Points, in no order, along strands that fork, close into loops and pass close to each other.
In the rows, zero is written as 128.
Points whose rows are less than 181 apart are linked; no others are.
Pizu: [ 64 175  98 110 126 129 188  87 120  89 127  94 107 179 148 186 159  94
 142 151 122 123 132 140 134 166 151 123 100 112 113  86 116 145 156 102
 152  89 171 112 124 150 115 119  99 105 157 134 108 134 138 150 117 105
 139 138 168  49 164 145 149  95 102 137]
ruzek: [ 85 110  72 174  97  82 128 152  89 118 123 153 116 111  93 112 151 156
 135 115 153 153 125 116 134 164 138 186  95 176  89 105 147 110 120 102
 181  88 109 130 140 106  98 135 113 163 136 136 112 161 109 147 127 135
  90 154 165  68 160 150 137 175 101 136]
kemum: [127 136 143  91 126  77 166 156  90 123 166 121  93 126 139  47 148 133
 139 118 129  77 147 107  91 182 143 159 152 139 181 169 142 105 167 135
 153 117 135 134 121 135  70 214  92 155 126 118 105 147 106 147 133  88
 117  93 192  55 117  87 158 182 120 142]
rut: [100 145 116  99 157 107 132  82 105 125 125  80 155 106 170 153 119 106
 125 131 100  84 116 170 157 167 140 126 109 128 113 110 113 120 104  79
 135 152 173 140 133 134 161 113 103  85 169 150 134 129 117 172 148 140
 154 139  88 121 149 134 153 144 182 141]
vop: [ 97 117 124 140 120 100 107 116  94 130 136 121 137 109 157 138 129 121
 108 113 128  99 107 181 142 169 123 133  94 144 102 105 105 102 100  98
 141 140 133 119 111 133 143 129 110 115 144 153 137 133 103 181 156 153
 130 149 109 117 148 136 159 185 146 121]
dipe: [159 145 150 131 169 161 111 138  80 121 128 144 170  81 102 123 143 142
  99 136 120  88 115  75 111 110 120  94  79 135 122 163 107 121 105 103
 121 176 139 128 105  85 142 137 122 113 124 166 143 112 103 141 173 131
 118 119  79 128 111  88 139 143 184 162]
rusup: [137 154 185  95 128 199 130 117 145 162 162 145 128 149 137 129 122 104
 125 142  89 103  99 130  96 113 147 115 121  87 165 143  84 134 137 179
 100 164 165 135  76 148 124 137 127 103 108 151 140  82 127 120 132 147
 104  75 138 124 146  99 106 109 149 135]
dopun: [ 90 130  50 177 130  84 124 128 115 100 108 125 139  87  85 140 129 160
 122 127 131 151 142 114 149 109 150 178 115 159  84 111 163 135 111 108
 145 113 125 130 169 111 120  97 137 150 134 115 113 176 122 101 122 137
 109 160 109 109 148 152 123 152 120 147]
sava: [152 109 189 120 154 156 104 147  65 128 169 164 141 126  98 137 124 137
  93 114 112  58 104 116 107 137 119 147  85 125 126 151 102 122 114 126
 111 176 115 117 126 114 115 131 150 113 132 151 150 113 106 145 181 124
 101 111  75  90 117  89 137 198 167 156]
ver: [122 122  92 124 123  73 129 119 149  96 129 102  96 157 146 123  85 124
 135 142 147 189 159  99 146 134 128 146 187 120 115 103 191 147 168 165
 109  81 108 120 152 180  80 122 114 170 116 110  69 152 134  65  94 131
 155 146 148 133 123 180 128 113  85 100]
Sidek: [146 142 136 115 145 128 128 134 160  88 132 142 111 178 180 126  99 103
 140 168 133 176 166 105 110 141 119 118 171 111 135 128 140 142 181 155
 110 116 164 142 140 116  93 116 125 162 120 105 110 115 138  69 108  92
 161 169 154 117  97 107 119  88 130 120]
pon: [145 148 152  92 167 167 153  94 138 139 152 125  95 152 193 132  95  93
 136 164  86 162 139 109 128 115 163  97 160  60 153 137 139 140 180 155
  81 127 187 138 100 157 112 105 111 123 124 145 121 101 133 101 107 137
 180 135 132 144 141 130 120  83 157 149]
Manik: [136 156 142  72 116 169 149  95 154 183 125 105 108 121 153 116  65 138
 139 171  76 155 109 122 120  80 199 133 158  69 177 164 100 150 132 160
 113 104 156 143  88 179 133 139  97 103 132 146 109  99 142  79  81 142
 128  72 126 178 154 147  87 102 121 132]
big: [120 135 144  84 137 153 138  98  80 134 162 112 116 143 124  70  75 160
 117 143  74  51 113 123 100 173 170 189 119  99 194 185 111 137 139 125
 120 143 138 149  89 155  75 198 100 156 163 145 125 117 103 126 142 134
 105  77 135 105 163  63 157 196 131 161]
lisoz: [152  64 162 162  94 159 113 163 151 120 159 202  62 189 139 150 148  70
 170 117 138 164 149 169 132 157  98 123 115 114 108  95 119 115 154 183
 138  87  99 144  85 102  80 117 135 138 113 105 158 104 116 138 104 126
 144 156 190  97 121 116  90  95  90 122]
Bine: [138 132  90  94 145  75 122  89 150 117 119  82 104 123 193 155  69 141
 155 142 130 175 160 108 168 114 151 135 228 113 143 124 188 155 169 124
  72 109 113 125 159 192 100 127 108 147 137 132  62 146 129  67 113 136
 179 140  96 176 112 185 130 104 106 110]
Gavi: [132 108 146 129 102  88 136 148 114 144 165 141 137 142  97 115 201 127
 145  89 170  73 120 155 114 183  89 115  97 173 121 130 105  87 108 113
 179 109  90  83 124 145 122 165 117 124 116 125 102 123 118 203 169  99
 102 105 184  99 128 120 160 161  56 104]
bunit: [140  92 162 150  77 113  78 139 163 168 123 139 171 109 108 136 150 128
  83 122 162 116 107 162 137  95  72 101  95 146 127 122 137 128  90 142
 119 121  99  86 114 151 189 138 182 104 104 114 131 125 135 171 142 125
 107 119 101 187 136 166 128 124 125  56]
Kabe: [135 155 160  94 154 177 154 101 127 116 143 140  96 180 189 120 110 107
 121 184  94 128 140 102  93 140 158 120 141  73 183 155 126 146 180 151
  96 131 192 147  85 145  98 136 129 134 137 123 128 103 131 111 132 107
 168 130 140  83 141  79 132 108 154 153]
gepal: [157  57 186 142  96 172 109 162 132 142 186 199  74 162 123 135 127  67
 139  98 135 132 128 170 118 150  93 123 121 122 125 109 110 113 141 196
 115 130  79 133  86 125  93 119 148 131  90 120 155  99 106 149 142 154
 119 138 160 116 108 113 110 140  97 120]
dus: [115  66 104 183  86 134 117 162 138 131 142 183  53 157 125 150 126  90
 150 135 147 196 146 147 156 159 126 154 125 125  97  84 155 119 132 175
 148  59  92 137  92 120  73 100 114 155 105 109 118 141 114 131  87 143
 133 175 176 114 137 166 113 127  74 112]
kad: [169 140 145 152 164 159 100 163 122 113 124 176 162  91 100 127 136 148
 112 160 117 122 134  61 110 101 121 111 101 141 132 163 116 128 124 123
 123 166 160 143 129  67 128 110 158 130 110 136 131 132 126  96 147  93
 133 130  82 126 105  86 118 131 178 152]
tuze: [181 117 227 100 146 145  94 143  95 141 123 173 171 150  86 152 179 157
  90 134 150  55 104 137 106 101 102 118  58 140 111 142 119 123 110 103
 116 157 101  75 140 133 161 112 200 103 124 138 125 112 118 183 173  98
 108 115  96 111 131 136 141 123 180 102]
Dapa: [ 92 118  62 137 131  55  96  78 167 129  87  40 155  91 146 135 122 154
 133 131 114 107 158 150 200 122 143 167 170 137  93 100 173 146 104  84
 116 118 133 135 206 172 149 113 159 126 187 106 100 169 166 108 119 140
 127 130  92 154 150 173 133 140 111 129]
nit: [114  84  97 125 113  75 104 117 117 153 135 103 118 110 156  89  64 136
 106 117 117 153 124 160 146 168 126 191 136 123 126 114 172 118 111 127
 122 118 126 158 137 154 117 140 126 157 143 150 130 132 116 133 150 193
 137 144 104 173 151 163 150 192 123 127]
pufe: [ 81 134  39 159 143  71 125  80 121 114  87  75 130  64 100 165 122 162
 134 116 121 135 156 145 185 103 171 172 161 138  71  95 160 135 116  81
 123 123 109 138 184 139 139 114 143 139 168 105 104 174 125 119 129 168
 126 162  87 135 145 163 135 134 121 161]
gug: [125 145 165 106 156 162 140 142 123 104 134 160 127 175 127 146 168 111
 129 159 124  94 135 102  92 167 124 109  94 117 154 140 102 135 162 134
 137 141 183 135 108  79 121 129 153 114 129 129 144 117 128 150 157  81
 135 105 130  31 126  62 129 125 151 152]
siso: [179 117 144 129 130 149 106 153 123 164 153 155 132 124 156  98  54 139
 109 140  95 131 123  95 100  99 130 190 144 120 144 168 145 133 109 156
  95 164 151 176 143 134 115 121 140 129 121 153 140 110 125  90 146 135
 104 122  89 179 117 118 124 176 160 152]
beki: [206  86 192 118 125 122 113 191 145  92 131 191 107 194 130 120 164 113
 150 130 150 110 151 127  94 163  74 134 146 144 125 133 123 121 165 156
 127 137 130 150 149  59 107 155 191 165 118  73 160 105 134 125 141  59
 142 145 155  86  69  56 131 106 144 124]
miba: [117 121 119 124 109 139 119 127 124 152 147 120 139 108  94 119 110 126
 129 121 114 135 106 133 104 128 127 131  93 134 132 132  96 112  93 155
 146 136 134 123 102 131 132 135 108 120 117 153 126 107 114 129 144 173
 101 105 129 160 142 137 109 147  93 119]
Godil: [109 145 107 125 130  93 131 131 155  79 123  98 140 150 177 141 133 100
 122 145 159 164 169 129 132 156 101 110 166 146 133 101 153 124 161 119
 129 127 157 114 173 124 119 120 111 152 121 118  91 150 150 102 117  76
 151 164 138  96  97 125 149 121 138 101]
gez: [166 117 202 158 121 156  86 142 144 126  92 195 169 123  96 168 211 136
 102 104 167 124 100 144 157  91  73  70  57 122 109 118 155 122 124 101
 123 154  86  84  93 108 178  79 211 102 126 122 148 126 126 187 143 134
 134 152 115 132 131 152 127  37 197  98]
tonu: [ 91 165  57 149 172 129 166  95  90 109  78  71 135  85  68 112 156 128
 149  95 148 114 109 121 165  60 140  57 148 165  80 119  98 139  98  96
 141 167  76 109 119 108 177 133  75 101 127 118 185 125 112 162 126 195
 139 152 132 134  91 127 137  96 122 156]
kuza: [122 158 164  72 113 166 153  91 151 171 143 107 125 165 159 120  93 111
 131 165  81 100  91 157  97 114 174 139 128  81 177 142  88 153 130 165
 116 125 178 137  86 188 134 148 119  89 125 144 124  93 135 117 104 130
 121  61 145 147 170 130 101 110 123 118]
bepiz: [176 156 198  92 126 138 132 129 134 152 120 120 189 143 155 122 125 149
 104 131 136  62  95 150 100 135 102  96 127 146 152 164  98 118 103  88
 116 166 150 104 142 136 168 142 127 124 101 150 106 115 151 141 158  82
 114  90 106 166 111 113 155 142 148  86]
mubid: [138 147 151 145 124 164  97 143 192 130 112 169 156 128  98 169 175 106
 142 124 126 150 113 123 123  82 100 110 124 123  99 116 109 152 138 147
 118 148 157 108 173  97 157  64 186 100 105  86 147 129 166 120  85  96
 129 114 127 137 131 138  91  53 168 112]
nasub: [128  78  85 116 124  77 118 113 129 150 121 106  88 102 146 112  49 136
 128 140 121 202 144 125 163 140 144 190 172 103 128 107 208 147 141 142
  94  92 110 145 134 166 106 135 120 168 137 152  99 139 108 107 133 200
 171 146  96 208 139 200 136 152 106 130]
zuriv: [119 170  75  88 152 149 151  81 120 151  88  51 144  72 112  91  78 184
 154 112 108 118 114 109 149  86 176 113 158 142 152 161 102 137  73  78
 139 147 100 166 139 116 160 161  51 129 163 139 135 120 128  87 121 175
 112 103 108 212 102 112 120 126 119 141]
zegum: [127 127 172  97  93 150 153 134 178 151 149 139  99 222 162 136 145  82
 127 164 119 132 120 159  84 138 129 140 133 105 139 108  95 156 163 199
 117  97 162 122 124 173 128 131 171  83 116 104 139 102 154 132  94  91
 132  86 191 108 157 137 102  99  95 105]
masov: [120 118 131 179 130 136 110 125  96 156 136 141 142  60 131 145 150 114
  82  74 132 131 100 143 159 103  99  56 103 110 111 112 124  98  97 114
 115 154  99 121  69 122 172 114 120 109 128 155 175 115 105 183 151 194
 131 156  90 178 127 140 149 139 176 141]
ziz: [178 120 231  90 133 167 109 159 142 127 135 179 151 190 107 157 176 120
 120 134 147  79 107 137  93 140  88 114 107 137 127 133 106 118 150 126
 115 161 147 107 151 106 153 108 207 117 109 115 140 109 142 165 162  77
 123 110 123  85 115 102 136 109 169 102]
fofu: [116 134 121 144 139 121 120 137 168  54  99 122 168 143 148 172 167  79
 116 135 184 178 159 143 151 149  67  78 149 128 124  98 145 128 165  92
 145 131 152  97 173  63 141 103 139 162 124 113 129 164 152 125 113  76
 160 186 119  64  85 108 141  92 176 142]
seso: [116 123 132 136 151 186 142 126 139 160 156 149  95  83  99 131 131  91
 137 120  87 173 126 113 144  93 163  97 113  75 118 105 115 116 129 178
 119 126 136 130  75 119 134  92 104  92 116 163 146 109 114 123 100 199
 131 111 143 159 151 150  83  87 143 169]
rifel: [110 136  84 217 135 127 105 148  94  82  73 181 155  90  81 178 195 151
 115 119 169 135 121 121 164  90 124  97  71 174  66 125 138 148 108  75
 153 122  77  98 107  80 159  88 151 119 125 115 162 174 113 158 117 110
 118 177 107  95 115 132 126 108 147 140]
meru: [107 147 144 121 126 153 156 151 142  77 124 150 109 202 127 165 206 105
 152 148 145 139 159 114  98 170 119 112  94 111 142 119 116 140 171 125
 165  86 171 127 131  70  96 148 153 124 164 102 152 120 160 145 127  59
 138 125 171   7 125  69 123  89 116 154]
mifuf: [148  54 186 123  80 189 110 162 124 181 173 190 109 124  67 133 100  82
 104  97 130 132  97 151 100 116  99 154 112 122 153 120 122 121 104 197
 108 142  79 123  95 145 102 136 151 121  81 147 144  90 103 142 162 177
  85 111 122 149 119 134 100 168 101 126]
lote: [171 116 164 140 126 148 101 169 164 106 141 178 130 170 139 121 131 110
 136 143 135 147 140 117 100 136  86 117 132 131 126 127 117 127 148 163
 120 142 155 143 136  82 107 118 157 157 101  98 141 109 141  95 122  91
 136 143 143 123  98  91 107  98 137 103]
legu: [158 123 162  75 125  78 166 119 135 155 145 101 124 199 203  48  69 148
 135 136 109  67  98 136 106 181 148 196 171 125 161 171 142 133 146 143
 129 112 141 164 143 210 114 163 132 136 135 124 121 130 148 112 108 111
 118  79 165 126 141 125 143 167 100 109]
gopat: [125 111 116  77 112 166 136 117 131 177 131 105 108  93  95 105  53 130
 133 153  85 173 112 122 111 102 180 166 132  70 168 151 117 128 111 167
 121 110 138 144  95 161 125 149  98 121 137 169 126  98 121  97 105 188
 119  81 124 202 148 159  89 138 110 156]
vas: [167 106 202 124  99 155  92 184 168 121 126 192 139 198  94 167 197 127
 142 136 149 107 122 127 101 135  85 141  96 158  94 111 113 133 146 134
 134 120 139 117 167  98 133  98 219 114 123  89 149 115 158 157 132  52
 126 105 150  84 139 112 109  83 143  86]
pek: [ 95 136 136 109 111 130 168  99 132 128 152 110  89 202 163 155 144  89
 135 165 109 135 125 156 117 149 156 135 104  85 128  88 103 141 160 162
 129  78 170 116 105 188 111 115 136  98 146 124 120 115 143 142  96 110
 153 106 176  96 176 161 123 101  86 119]
Pul: [122  85 135 161 113 144  96 136 107 182 150 131 119  72 126 138 101 108
  75  86 118 147 106 156 142  98 107 127 116 100 128 113 138 105  81 144
 105 144 105 145  97 130 156 126 130 119 124 162 176 114 107 171 148 199
 116 144  71 212 133 152 132 176 162 148]
vef: [109 124  72  90 161 122 143  57 130 157 101  51 105  66 110 146  75 170
 160  98 101 158 155 135 180 105 193 144 188  90 140 108 139 125 126  99
 105 109  83 163 180 164 153 147 113 128 185 119  97 153 129 106 111 214
 160 124  81 218 133 166 101 111 104 148]
rin: [109 154 112 146 149 138 140 109  98 114 130 106 158  61 147 128 152 106
 100  88 137 134 116 129 148 133 106  40 114 126 125 119 118 102 123  92
 123 166 128 114  94 103 164 125  81 115 116 155 149 121 109 159 159 172
 157 166 104 149 112 121 159 121 184 147]
zag: [138 136 110  93 157 125 142  86 117 123 149 101  90 106 179 143  72 125
 144 152  96 182 147  98 152 118 169 122 183  91 142 130 157 131 173 124
  76 111 148 136 125 171  98 126  90 135 136 153  86 127 117  93 123 158
 193 151 101 180 128 163 126 104 135 129]
gadan: [ 84 137  55 194 113 143 131 125 103 122  84 127 131  98  35 158 170 140
 150  98 157 139 102 132 153  64 134 108  99 174  49 126 110 160  73 110
 154 120  59  97 109 105 160  96 116 107 115 120 181 135 112 156 116 169
  90 156 135 138 124 155 117 100  74 148]
zegu: [ 81 168  50 174 151 150 153 124  87  85  78 107 123 109  45 147 187 129
 165 113 153 121 109 122 158  66 147  96 125 179  38 130 102 162  97  90
 141 146  77  96 119  91 130 107  95  98 112 128 188 134 112 149 119 155
 112 157 144  73 105 132 136  79  95 173]
Febug: [144 151 204  96 147 215 147 118 133 137 161 161 106 197 174 122 127  98
 112 157  93  85 112 123  84 138 144 127 145  71 196 159  98 150 174 174
  76 171 161 138  72 139 112 141 157 128 127 122 155  88 139 124 144 114
 127  98 142  79 132  60 129 121 162 156]
kosur: [118 106 101 125 110  78 118 129 164 137 134  96 116 151 160 114  86 115
 120 144 129 158 146 137 140 146 120 162 157 133 115 108 157 140 128 172
 123  97 138 128 144 173 123 111 129 132 114 121  97 135 147  96  97 135
 134 123 139 154 136 184 118 134  92  89]
nomeg: [149 126 106 149 161 121 105 127 118 156 132 128 148  80 151 129  95 136
 119 136  95 140 140  97 134  81 139 153 141 130 128 137 140 123 107 124
 120 157 157 164 156 120 153  93 153 108 153 128 138 131 132 111 127 136
 130 144  63 186 126 136 117 146 180 148]
gega: [126 104 127 185  93  93  98 163 152 109 128 134 147 156 136 142 182 116
 115 125 170 130 145 144 143 154  68 116 109 167  94 100 139 118 114 129
 151 111 117  92 143 121 150 113 149 135 121  97 127 151 154 153 118  77
 117 141 144 110 130 144 145 135 103  72]
Vali: [145  68 163 142  91 147  96 151 101 177 159 149 135 110  90 124  83 111
  73  80 132 124  89 159 115 111  92 162 107 111 146 129 145 117  80 156
  96 154  89 130 115 150 129 144 149 137 106 154 164 104 113 150 173 182
  85 122  81 191 121 139 131 204 128 136]
gobom: [132 117 142 169 102 151  91 171 167 127 130 195 127 158 103 179 169 110
 144 133 119 141 129 128 122 108 109 156  92 146  80 105 124 149 125 157
 135 116 138 128 150  99 117  61 184  98 123  94 157 133 150 127 100  94
 125 119 136 101 155 138  88  94 143 100]
Peb: [134 123 134 171 124 134 111 158 127  55 104 166 168 132 103 165 202 111
 135 121 184 159 144 133 142 144  77  68  84 152 105 107 119 120 143  86
 162 117 112  90 143  52 126 125 139 157 121 114 135 149 137 145 130  72
 141 168 138  61  97  94 120  89 137 125]
kodo: [ 99 150 121 117 145 147 140 123  94  98 147 135 118 119 124 123 136 122
 130 155 106 113 138 100 106 155 153 125  85 129 134 133 101 120 147 129
 134 136 168 136  90 104 104 143  95 119 136 152 123 121  97 133 153 128
 134 128 136  62 142  86 138 138 143 149]
Rolad: [162 153 132 133 136 146 116 161 130 139 129 156 152 119 121  90  96 179
 130 170 103 118 133  65  99 104 139 156 129 140 148 184 124 133 121 133
 126 155 164 154 124  97 114 133 131 160 116 145 111 126 139  71 137  97
  93  94 114 136 126  96 119 160 134 134]
Gabos: [126  97  80 118 152 116 131 100 134 172 118  84  85  63 144 129  52 156
 137 112 115 198 162 115 179  94 162 156 209  92 162 116 187 127 132 122
  82 101  93 152 155 156 135 136 113 145 159 146 110 137 125  96 123 195
 166 143  62 252 115 182 112 133 119 141]
lorel: [118 137  71 186 174 124 127 111 120 130 108 124 146  49 103 147 125 140
 126 110 116 145 161  95 154  58 144 126 145 134 112 121 133 118 116 120
 131 150 121 142 159 110 171  78 149 113 147 100 146 161 128 116 115 155
 135 162  70 171 119 135 118 128 170 156]
piza: [144 119 148 122 103  94  94 129 157 164 116  98 187 117 154 104 117 147
  89 116 143  95 100 162 127 119  89 111 118 152 138 138 123 122  83 112
 116 137 128 104 137 156 188 144 147 112 123 138 129 128 156 144 141 112
 113  95  98 202 129 153 135 157 125  69]
paf: [112 122  85 221  92 161 104 148 126  99 100 174 147 109  46 177 193 142
 147  95 170 152 116 127 147  87 108  86  68 171  76 124 139 142  94 109
 160 109  50  96 106  85 125  96 134 145 102 105 153 152 120 134 123 124
 102 169 140 120 127 134 104  86  81 117]
bimi: [115 181  70 120 169 103 147  94 130  98  83  64 161  87 131 135 119 168
 139 127 135 118 155 103 137  86 158 107 166 159 141 143 134 136 119  76
 125 154 139 126 188 118 145 120 102 132 121 123  90 166 135  70 114  88
 130 139  96 132 104 119 133 124 137 145]
niv: [158 121 180 156 129 164  91 144 183 131  95 197 170 107  94 166 202 108
 131 100 147 156  99 133 157  78  73  81 108 105 106 107 142 137 136 125
 115 159 116  97 140  84 180  57 204 103 116  85 160 130 148 155  97 128
 149 119 127 148 128 143 105  28 211 115]
goz: [110 140  97 139 122 133 127 116 137 154 116  89 145  67  94 127 110 127
 120  99 136 149 115 131 127  87 124  77 126 133 137 125 108 117  86 140
 137 135 109 116 114 119 176 127 104 112 108 132 138 116 131 119 121 171
 115 125 105 205 113 152 105 121 112 110]
guko: [130  98 110 140 109  75 148 153 103 116 157 170  58 172 146 121 143 126
 145 140 126 145 146 110 123 168 151 201 119 131  96 109 157 121 159 157
 156  74 137 158 119 159  77 131 151 132 158  98 122 143 121 143 108 113
 123 140 179  45 157 144 146 148  97 127]
nime: [162 165 173  94 113 121 148 135 137 151 122 101 168 133 203  90  80 173
 123 126 115  76  93 149 113 152 127 118 160 142 175 189 106 122  94  80
 125 156 138 143 137 138 132 147  72 139 114 167 101 117 153 104 148  83
 120  89 111 170 117 105 154 163 128  96]
pok: [ 77 166 102 123 141 151 155  96 118 101 139 102 124  99 128 136 151  88
 145 114 130 155 118 140 142 159 132  53 117 121 123 104 103 109 139 113
 145 140 134 106  81 111 126 121  49 120 115 160 124 111  99 142 140 179
 151 160 164 108 132 127 134 101 133 150]
lorum: [101 144  43 183 172  94 136  83 118 120  68  72 145  58  93 158 131 173
 131 101 143 108 187 125 165  51 156 127 182 146  93 106 139 124 118  89
 124 146  90 144 191 138 164 109 153 124 144  83 134 195 114 122 123 144
 139 171  68 138 115 135 144 121 147 182]
tozim: [120 118  91  90 119 148 134 102 113 161 117  76 112  68  91  97  62 153
 119 117  92 181 112 126 121 137 165 164 130  91 170 140 131 108  97 124
 120 123 117 163 116 138 129 160  76 143 160 176 136  99 111 110 138 221
 134 129 109 232 137 146 118 157 115 167]
sog: [179  97 177 136 135 122 111 189 129  66 111 186 148 156 103 138 193 124
 143 141 175 135 154 114 113 157  66  96 106 150 137 127 117 110 161 108
 157 106 133 122 156  36 107 163 164 170 123  99 134 127 136 139 143  42
 150 139 142  61  79  63 122 105 150 128]
digil: [128 165 155  86 128 111 172 137 110 124 133 112 127 145 181  52 100 165
 137 149 117  74 136 104  95 178 147 135 167 136 197 188 129 124 152 100
 139 123 147 145 117 130  87 195  65 165 120 142  80 133 127 109 130  67
 123  83 163  85 126  75 161 171 126 118]
Kivet: [ 91 128  95 138 118 157 134 116 119 124 143 132  91 112  82 142 122 117
 145 144 104 171 128 118 126 120 166 133  94 107 118 115 102 128 129 165
 139 106 139 124  80 131 103 109  99 121 128 149 127 116 108 120 114 186
 129 133 157 127 164 149  98 116  89 149]
Pites: [155 115 172 108 146 138 127 145  74 133 178 141 130 148 137  86  81 147
 107 120  99  55 111 114  98 159 141 185 129 122 159 174 119 132 131 141
 108 172 129 144 142 129  92 163 133 134 129 144 134 116 117 122 162 115
  99  97 103 103 116  77 149 219 141 152]
Rok: [105 101  86 180  81 101 131 165 113 101 145 177  66 139 126 136 168 122
 155 114 157 179 146 117 140 175 136 173 120 153  93  97 151 108 146 128
 175  67 102 144 121 119  64 133 109 152 138 104 109 154 120 137 103 106
 109 173 192  47 132 143 137 138  95 120]
gipak: [126 152  95  72 118 133 137  92 122 158 115  60 139  70 164  83  61 190
 129  99 104 138  98 140 144 146 168 135 157 112 187 172 127 114  84  68
 120 125 112 181 137 136 110 169  43 140 165 171 119 114 121  89 141 177
 137 124 101 229 120 126 133 149 127 130]
Tof: [115 145 120 145 156 169 144 111 146 156 126 119 136  73  96 132 149  96
 142  88 125 157 115 114 148  87 127  45 130  97 117 109 104 114 112 154
 131 151 112 109 101 104 180 101 102  88 104 132 147 105 129 123 108 188
 122 107 139 168 121 146  94  68 145 142]
kiro: [155 132 181  85  93 115 161 143 178 165 140 131 115 214 180  83 104 125
 130 157 122  97 104 136  77 154 132 165 173 125 159 153 107 148 154 179
 121 119 146 142 127 184 141 156 153 112 106 105 121 109 159 105 103  81
 107  72 190 123 136 122 118 129  88  90]
nuv: [129 183 104 123 152 105 143 131 137 111  97 105 160 110 150  96  99 193
 142 159 117 122 141  77 121 108 158 134 160 157 156 176 138 144 127  87
 137 141 154 139 166 107 115 126 104 164 110 143  78 148 148  48 111  70
 109 104 119 120 118 108 123 148 121 134]
regig: [ 98 148 118 136 108 125 160 144 143  80 143 128  98 195 140 166 183  90
 149 137 150 163 158 135 118 173 115 120 116 118 110  91 123 128 168 132
 160  83 149 110 149 122 100 132 124 128 157 104 118 135 162 133 103  68
 126 151 187  39 131 119 138  96  93 122]
bezi: [150 127 152 160 119 131 104 151 130  95 115 156 171 138  98 144 193 132
 118 124 175 121 133 133 124 124  77  67  66 163 108 121 123 117 116 104
 148 132 111  78 128  97 152 123 158 143 108 115 122 129 133 160 149  92
 122 140 130 124 117 122 133  95 118  81]
rodon: [107 173  56 125 184 148 168  73 103 132  76  46 135  75  84  95 106 166
 152  88 138 111 133 105 152  52 161  75 184 154 125 121  95 128  97  99
 129 156  72 148 144 118 177 150  65 117 138 114 166 135 116 112 120 199
 139 142 109 177  84 113 129 111 125 156]
fibu: [165  96 199 155  98 123  69 147 133 147 114 185 161 140  93 147 180 152
  74 124 165  88 116 157 138  81  76 113  58 151 119 125 155 127 106 120
 114 133  74  84 111 146 172 120 216 113 117 118 131 136 120 191 159 111
 111 151  99 155 142 159 139 107 161  64]
vos: [136 108 142 134 113  89 116 158 172 105 133 118 129 191 195 125 139  85
 120 145 163 137 170 146 124 182  66 127 169 149 112  98 149 131 147 160
 133 128 142 123 149 130 140 117 141 145 118 101 125 134 147 131 116  82
 141 148 153 118  96 131 166 133 125  81]
muri: [ 68 162  96 103 130 118 166  87  91  90 140 103 103 126 129 143 132 123
 134 160 107 141 138 107 121 152 179 134 107 124 129 107 117 137 171 105
 136 101 161 128 109 141  91 155  77 133 149 141  91 134 102 132 138 130
 158 146 158  54 156 121 141 110 127 141]
motu: [133 130 144 100 113  84 159 157 112 126 177 132 104 147 111  93 199 123
 158 101 142  70 140 136  94 190 116 132 125 152 151 151 117  92 139 136
 173 116 121 104 119 133  93 191 103 130 130 112 108 129 116 183 147  79
 100  91 201  67 127  91 155 166  72 126]
piru: [120 136  85 106 140  68 120  90 155 133 115  65 152 126 173 119  87 156
 141 145 104 125 137 126 154 131 151 171 166 140 124 133 163 141 123 107
 116 121 161 143 190 170 131 112 137 125 155 125  86 145 164  87 108 120
 129 119 104 155 147 162 120 134 114 112]
dumit: [105 177  45 163 169 105 141 110 114  82  64  66 155  84  85 148 160 151
 120 108 166 107 166 127 144  57 136  82 146 164  90 119 129 138 110  83
 131 156  99 105 181 116 165 121 121 119 104 105 140 184 114 112 110 108
 133 163 104 118  96 123 144 110 135 168]
sol: [104  95 121 127 109  77 108 122 105 150 150 121 120 132 126  93 101 136
 113 104 121 109  97 183 132 188 128 189  99 138 115 115 131 100  99 113
 156 123 116 136 135 151 119 145 130 141 151 143 135 133 111 166 147 176
 106 121 137 127 163 142 145 212 103 132]
fupen: [133  99 133 121 129  59 132 144  99 131 163 136 100 162 147  75 110 136
 132 123 122  90 125 128 118 182 132 213 118 141 116 128 151 112 136 148
 155 117 139 157 147 155 103 144 151 134 147 118 132 146 119 149 127 128
 109 114 148  75 153 134 141 199 111 133]
Zokab: [126 202 158  78 126 132 179 120 150 116 106  99 153 157 187 104  99 164
 142 154 113  83 121 127 111 162 138  99 166 140 186 182 113 143 122  68
 144 137 164 135 127 118 130 149  53 150 123 156  79 126 158 102 126  50
 125  90 140 122 127  83 153 138 123 103]
vorid: [144  66 135  85  99  99 131 145 139 175 143 120 102 160 159  70  39 105
 117 136 129 148 125 152 107 163 127 182 154 110 146 126 154 143 134 204
 128  93 110 141 114 187 117 141 135 128  93 137 128 116 121 107 103 161
 129 101 149 166 130 182 122 162  81 111]

How many points has the smallest loop of links through each point below? Write - if it is on no loop.
Pizu | 6
nomeg | 8
tuze | 8
seso | 5
gega | 6
sog | 7
piru | -
